Points, in no order, along strands that fork and pass close to each other.
In the rows, 128 means zero.
Points whose rows are less than 56.8 apart are linked; no others are. Some points are linked to none.
<242>: [116 134  99  94 119 191 168 108  79 155  85 151 139]
<414>: [141 120 131 170  51 129 150 165 116  88 122  88 103]
<648>: [ 89 159 108 132 134 136 177 142 158 141 120  99 142]
<467>: [157 111 157 174 101  86 145 140 171 105 149 109  82]
<124>: [ 89 155 115 134 157 137 160 162 168 138 126  90 139]
<559>: [149 115 150  84 169 134 106  58 139 107 135 143 176]
<333>: [135 137 141  86 187 158  83 131 134 123 129 145 142]
<543>: [133 126 114 140  71 103 148 104 120 139 131 161 113]
<193>: [132 121 150 111 201 128  58 140 129 121 110 135 109]
<319>: [ 90 162 100 135 122 131 186 122 142 137 111 103 138]
<171>: [122 120 138 161 132  90 145 167 162 144 143  73 120]
<172>: [140 116 107 152  71 107 144 101  91 146 113 143 119]
<165>: [139 110 136 120 198  97  73 127 137 116  98 133 117]
<52>: [135 176 114 110 174 185 137 130 100 152 123 147 132]
<539>: [145 134 132 158  53 110 151 158 127  81 121  86  99]
<41>: [114 116  97 116 113 190 166 125  81 167  82 144 136]
<241>: [130 105 118 175  49 165 148 177 116  94 135 127 125]
<363>: [140  97 103 155  74 124 138 112  75 157 102 139 125]
<236>: [102 137 110 118 182  75 103 124 169 114 119 151 128]
<614>: [120  99 100 134 104 171 157 127  75 173  79 135 134]
<138>: [ 84 117 128 131 174  87  99 164 188 136 143 142 130]
<21>: [124 192 109 116 181 174 113 141  94 154 140 142 131]
<560>: [101 148  98 146 109 118 181 105 123 141 102 112 133]
<224>: [113 192 119  99 178 158  83 132  93 145 145 142 132]
<221>: [103 130 127 147 148 117 153 171 167 147 130  78 134]
<452>: [140 143 141 152  92  75 158 152 146 113 144  70  98]
<498>: [122 115 103 155  46 149 149 139 116  97 145 173 128]
<535>: [147 173 133  91 178 152  99  87  99 111 139 138 152]
<634>: [154 111 157 173 122  69 134 143 176 109 164 110  88]
<411>: [108 159 145 108 190 148  53 151 107 141 136 136 103]
<244>: [163  75 161  88 109 133 122 105 126 171 138 144 149]
<361>: [121 132 163  78 182 138  64  88 143  93 145 149 153]
<199>: [121 129 130 152  72 125 163 170 124 142 124  64 115]
<197>: [111 101 141 148 157  77 104 167 185 147 162 136 122]
<251>: [130 128 154  76 187 151  74 114 145 111 137 149 150]
<542>: [ 85 131 116 117 178  86 102 142 183 119 130 151 129]
<303>: [131  93 104 144  90 146 146 122  77 172  86 131 133]
<225>: [136 127 143 164 114  81 146 155 156 130 147  70 109]
<476>: [140 161 119  87 160 178 151 108 102 145 113 150 142]
<393>: [152 109 148  86 144 135 134  48 128 123 126 137 176]
<331>: [127 135 144 111 195 148  65 145 124 129 120 138 114]
<90>: [103 182 132  95 180 150  61 138 100 143 147 141 124]
<163>: [157  95 154 174  79 107 144 138 168  90 130 123  80]
<540>: [125 111 133 169  52 148 149 168 123 118 137 111 113]
<63>: [138 134 154  93 180 138  79  64 133  88 139 140 164]
<577>: [151  83 162  74 107 133 127  76 139 154 150 150 168]
<424>: [116 127 111 145  54 127 153 123 118 125 141 163 119]
<298>: [124 103 105 167  49 169 153 167 117  91 142 151 137]
<532>: [134 148 107  84 124 179 164  79  64 131  87 145 143]
<141>: [151 168 115  86 148 173 151  82  78 130 109 138 140]
<441>: [146  97 152  76 114 133 136  54 128 140 135 145 174]
<97>: [130 119 123 117 191  72  84 117 149 111 105 139 125]
<349>: [141 102 152 176 141  63 120 157 177 127 168 111 101]
<412>: [126  97 145 166 153  66 112 166 181 141 163 116 111]
<101>: [149 107  80 172  58 131 141 122  60 107 126 160 137]
<584>: [142 148 138 150  71  87 160 152 140  98 135  75  96]

A fork is a point with three links, a tip a point with one. Leave the first point through the second and follow the links. Name the first fork or tip that comes.
<361>, <251> | <331>
<197>, <412> | <163>
<393>, <441> | <244>

Name the points in between on the shortest way along the links from the first point to the second, in order.
<236>, <197> | <542> <138>
<424>, <584> | <498> <298> <241> <540> <414> <539>
<560>, <124> | <319> <648>
<476>, <193> | <52> <21> <224> <90> <411> <331>
<41>, <172> | <614> <303> <363>
<614>, <532> | <41> <242>
